Points on a hilly landscape, in no order, each with its height.
From any point a ball rolls to the lowest of the 2 points nearest to it. It stops when none of these is lower. Distance is the straight distance between rows; heights are no part of it.
<974> (h 245): [107 143 149  95 130  77 102 118 107 135 115  98  96 134 120 131 108  95
 160 111 132 172 132]
<824> (h 623): [108 149  89 110 123 151 139 162 139 117 161 135 127 105 154 186 125 150
 178 194  96 145  81]
<894> (h 444): [137 172  96 166 107  93  48 112 104 163 153 161 142 168 112 131 123 160
  76 101 185 184 187]
<726> (h 540): [ 95 180  88 120 160 201 187  87 114 108 126 145 142 137 128  58 188 198
 127 173  99 113 135]
<68> (h 565): [130 129 134 161 131 131 102 143 121  93 145 102 140 158 131 122 123 114
 111 100 196 153 110]
<740> (h 546): [136 115 164 136 125 149 157 174 154 131  73  95 156 107 150 176 107  96
 138 138 154 103  68]
<43> (h 341): [ 89 118 114 169 126 190 135  97  92 104 172 158 142 164 138 134 126 178
 181 139 140 152  98]
<466> (h 755): [117 115 150 110 145 182 191 159 156 130  98 137 135 126 188 144 119 122
 153 173  76 119  74]
<572> (h 511): [ 37 112 102 118 143 138 139  78 106  95 128 123 130 128 125  59 201 153
 137 115 160 147 184]
<128> (h 408): [123  98 164 129 132 105 122 151 132 153 117  94 147 110 116 175 109  93
 148  89 148  98  95]
<265> (h 487): [167 146 121 117 104  99 120 189 137 209 108 105 152 107 141 211  58  94
 120 162  67 122  46]
<13> (h 230): [100 153 117 168 154 155 118 123 145 149 153 203 121 152 119  76 114 153
 114  90 133 165 174]
<812> (h 355): [137  95 163 108 154  73 136 155 143 110  49 106  94  90 139 144 151 107
  97 112 157  93 123]
<835> (h 390): [136 102 131 109 161 137 108 116 134  87 129 155 111 117 118  76 120 185
  91  97 140 114 122]
<707> (h 595): [153  95 109 171 120 164 138 117 109 124 164 138 149 163 110 118 140 121
 131 117 115 109 178]
<374> (h 589): [139 147 110  97 160 180 182 122 110  91  97 123 135 144 117 102 162 172
 137 173  97  86 160]
<547> (h 370): [145 139 113 185 126  99 106 122 123 127 112 157  96 145  82 117 117 134
 102  87 155 133 177]
<660> (h 697): [135 160  84 103 142 149 166 196 125  88 120 121 156 111 131 157 128 125
 137 190 100 125 108]
<64> (h 226): [155 110 145 126 122 114 133 127 127  92  69 127  78  72 123 102 151 104
 101  58 144  90 163]
<697> (h 570): [155 119 152 148  93  95 130 104 138 185 133 112 113 181 101 159  91 103
 135  97 123 134 103]
<178> (h 246): [147 159 109 135 127  38 111 146 118 141 115 129  82 129  94 122 121  74
  88  83 138 183 132]
<604> (h 311): [152 110 145  80 123 100 186 135  94  76  74 130 135 100 102 117 125 124
 112 141 117 109 143]
<284> (h 445): [105 121 135 199 112  85 108  83 108 121 150 171 120  93  82  90 117 137
 108  97 178 137 154]
<84> (h 515): [ 68 119 119 162 120 148  96 127 138  92 137 114 114 163 137 122 146 142
 147 118 169 138 128]
<415> (h 600): [148 155 134 192 156  77  97 126 145 175 159 116 108 112 123 153 104  95
 124 153 127 129  98]
<338> (h 471): [148 125  98 129 144  79  75 120 128 152 164 141 129 116 133 112 145 151
  91  86 195 172 162]
<954> (h 359): [169 110 142 153 151  88 108 105  94 178 140 109 130 102 120 122 131  88
 128  44 152 138 151]
<530> (h 175): [ 57  99 105 142 143 155 167 149 153 106 125 124 122 137 134 140 136 140
 173 141  97 127  99]
<31> (h 307): [132 146 136 136 129  56 107  79  94 176 128 123  95  94 116 123 136  95
 151  82 161 165 178]
<566> (h 313): [167 143 121 154 104 103 125 109 119 103  86 154  81 100  99  93 140 116
  88  42 177 138 174]
<529> (h 441): [ 84 144 120 158  88 171 103 105 129 129 154 126 130 139 131 157 116 165
 188 124 181 161  99]
<941> (h 316): [107 146 149 176 157 168 152 108 161 135 104 166 111 149 131  91 126 136
 128  79 173 133 153]
<382> (h 748): [143  93 100  89 117 131 191 181 131  94 106 134 164  98 127 133 133 107
  92 186  63 104 127]
<781> (h 528): [134 131 116 156 169  95  96 119 148 149 184 139 116 106 130 127 142 142
 128 153 153 140 154]
<337> (h 468): [ 83 160 117 133 101 116  70 103 139 148 161 180 156 167 150 110 158 168
  97 118 185 180 212]
<741> (h 801): [114 112 132 111 109 174 199 145 141 130  73 124 128 104 142 137 125  99
 159 156  61  88 139]
<369> (h 425): [137  94 125 124 112 110  96 150 129  97 102 125 100 105 124 119  83 102
 105 156  61 111 113]
<108> (h 321): [103 113 117 113 159 150 133 101 122  72 161 155 162 124 119  68 155 211
  93 132 173 121 121]
<699> (h 516): [ 93 143 145  80 129 165 105 135 147 100 150 120 117 152 183 117 154 129
 163 181 114 144 110]
<826> (h 563): [144 130 155 149  99 116 114  93  94 183 169 104 145 203 118 171 112 117
 170 133 139 147 112]
<422> (h 391): [168  89 165  86  99  69 156 131 107 122  79 126 127  91 102 150  73 107
 103 124  96 121  96]
<344> (h 297): [165 135 132  93 153  37 118 154 118 173 129 109 103 117 123 145 135  51
  84  46 108 150 123]
<301> (h 499): [ 73 125  88 156 139 126  77  81 142 130 114 177 126 138 144  88 183 192
  82 105 180 140 223]
<628> (h 777): [161  89 115  72 146 136 170 193 147 108  81 118 147 105 158 114 134  83
  82 114  84 122 131]
<808> (h 671): [116 136 108 117 131 137 153 163 148  54  98 113 127 139 121 112 168 128
  93 148 153  92 134]
<349> (h 542): [ 57 119  70 102 128 153 154  57 122 125 138 142 159 130 121  49 215 204
 105 126 135 138 190]
<479> (h 698): [183 189 150 140 101  89 117 137  98 168 135  75 152 152 120 192  91  94
 140 168 131 120  64]
<739> (h 517): [129 144 185  88  89  88 156 139 172 146 115  97 122 131 135 145 137  65
 122 142 146 126 117]
<603> (h 400): [163 135 133 173 139 111  69  86 110 203 137 103 131 147 135 126 105 117
 125  53 187 160 137]
<612> (h 432): [192 104 163  97 124  67 102 123 116 183  93  86 116  94 128 144  80  81
  88 103  87 111  88]
<153> (h 566): [ 74 132 100 127 133 162 138  68 124 149 165 183 163 127 131  39 167 176
 103  98 125 150 208]
<554> (h 636): [ 90 127 141 151 116 109 153 127 140  67 127 148 108 111 100 122 135 128
 129 175 135  93 120]
<216> (h 469): [ 81 143 127  86 163 151 122 111 120  87 119 116 114 143 154  76 163 137
 145 145 139 143 160]
<207> (h 353): [190 122 119  87 136  94 144 169 136 180 119  91 138 108 137 159 128  56
 116 107  95 146 136]
<564> (h 650): [173 147 108 173 118 125  80 121 148 174 168 108 118 154 146 175 114 132
 138 180 127 128  82]
<550> (h 531): [125 114 147 186  96 101 112  99 125 117 165 148 119 106  86 109 121 104
 118 147 139  98 135]
<669> (h 465): [154 108 142  90 139 138  87 138 106 101 115  98 118 123 150 129  86 129
 139 160  98 138  94]
<12> (h 180): [134 114 138  95 132  67 110 126 101  89 103 117  82 129 123 103 139  95
  99 108 150 160 139]
<274> (h 523): [143 103 173 130 121 128 127 117 149 166 161 122 132 141 148 140  93 100
 142 142 103 130  71]
<391> (h 547): [128 146 113 104 137 118 126 180 136 166 146 114 137 133 142 194  85 113
 160 156  83 160  68]
<622> (h 193): [114 101 121  83 127 138 202 106  98  87 110 122 147  93  82 106 157 160
 148 105 125 101 153]
<177> (h 426): [156 170 122 163 103  95  68  88  97 195 165 133 153 196 119 140  96 151
 106  75 185 190 133]
<936> (h 701): [127 135 103 187 101 146  91 156 128 125 203 138 128 171 125 182 119 140
 148 156 121 114  84]
<493> (h 682): [143 143 148 140 121 182 147 122 156 123 130 146 127  71 160 143 116 171
 155 194 108  86  72]
<851> (h 588): [123 113  86  98 143 143 138 103 150 128 155 163 115  96 118  50 157 145
  93 101 106 137 185]
<844> (h 519): [120 134 150 116 117 124  98  99  79 128 184 130 159 152 122 145 124 155
 173 122 158 143 151]
<11> (h 477): [ 94 170 107 157 129 181 131  96 140 109 138 166 125 148 134  82 167 176
 130 159 133 114 181]
<411> (h 399): [ 95 137 134 130 141 171 162  88 161 110  88 146 108 112 126  77 165 161
 125 107 159 101 160]
<822> (h 424): [164 129 128 103 142  95 130 188 152 210 100  94 154  67 159 184  98  69
 115 143  89 130  88]
<432> (h 451): [140 120 183  78  73  71 134 146 153 165  92 113 125 107 135 175  90  86
 115 163  89 111  80]
<901> (h 567): [ 92 143  97 134  93 198 110 131 138 120 172 126 127 166 174 128 169 125
 182 160 115 142 132]
<190> (h 669): [119 117 144 133 121 173 160 179 132 130  88 127 155 105 169 211  94 135
 169 168 108 102  40]
<825> (h 666): [196 156 123 144  90 114 111 135  99 148 133  73 145 151  98 175 121  82
 142 125 142 118 137]
<150> (h 143): [ 71  99 161 138 127 145 133 159 149 119 134 128 131 111 132 163 107 110
 172 108  98  96  80]
<686> (h 637): [ 83 139 151  95 147 175 177 114 118  76  79 132 133 138 121  88 156 193
 129 165  77  55 109]
<946> (h 624): [178 130 100 120 145 144 175 120 129 107 114 124 128 133 108 127 144 150
 124 174 138 131 159]
<917> (h 560): [105 112 126 157 140 157 100 105  85 107 168 150 164 189 124 108 137 153
 130 109 139 146 185]
<10> (h 652): [182 165 130 109 133 115 158 148 129 119 114 129 128 165 117 135 112 124
 107 150 157 163 127]
<346> (h 298): [115 132 118 151 129 128  86 124 131 153 172 165 113 172 113 118  89 140
 130  99 113 164 124]
<45> (h 633): [114 159 108 136 105 214 154 142 132  89 170 130 156 125 132 123 164 138
 157 167 111  99 119]
<766> (h 350): [ 79  77 106 103 132 137 138 150 134  88 104 119 119 103 113 107 133 120
 130 119  63  99 130]
<706> (h 364): [131 125 131 131 154 126 127 129 115 106 138 148 124 107 115  91  91 127
 128 105 118 150 130]
<499> (h 702): [150 128 125 142  80 178 110 163 133  90 155 111 157 155 131 162 132 123
 142 152 127  96 109]
<762> (h 446): [134 102 124 113 173 109 142 142 173 140  85 110  95  98 144 143 151 118
 123 142 118 106 147]
<402> (h 635): [159 128 113 114  99 145 127 143 113 124 131  97 139 123 111 137 144  82
 141 104 115 119 174]
<27> (h 146): [ 90 101 147 131 147 167 166 105 111  68 161 138 156 141 126 110 146 176
 146 154 141 102 103]
<387> (h 470): [159 106 186 106 156  97  82 143 133 156 125 103 126 113 167 144  81  99
 114 145  93 109  63]
<233> (h 596): [155 115 149 130 137 183 147 113 150 155 150 154 124 129 143 154 103 172
 163 144 109 105  99]
<361> (h 497): [166 131 134  81 140 132 120 167 164 162  61 107  89 121 131 171 112 125
 132 109 103 119 146]

Call two points neighbours if one is among the 2 nearest of the other. Go from one point of each pair to the other, from neighbour to neighbour, staying as low as possible. Name the highest point that can't be avoided.
<216> / <13> -> <851>
<12> / <150> -> <374>
<844> / <422> -> <697>
<27> / <13> -> <835>
<150> / <422> -> <387>
<64> / <12> -> <361>
<216> / <64> -> <153>
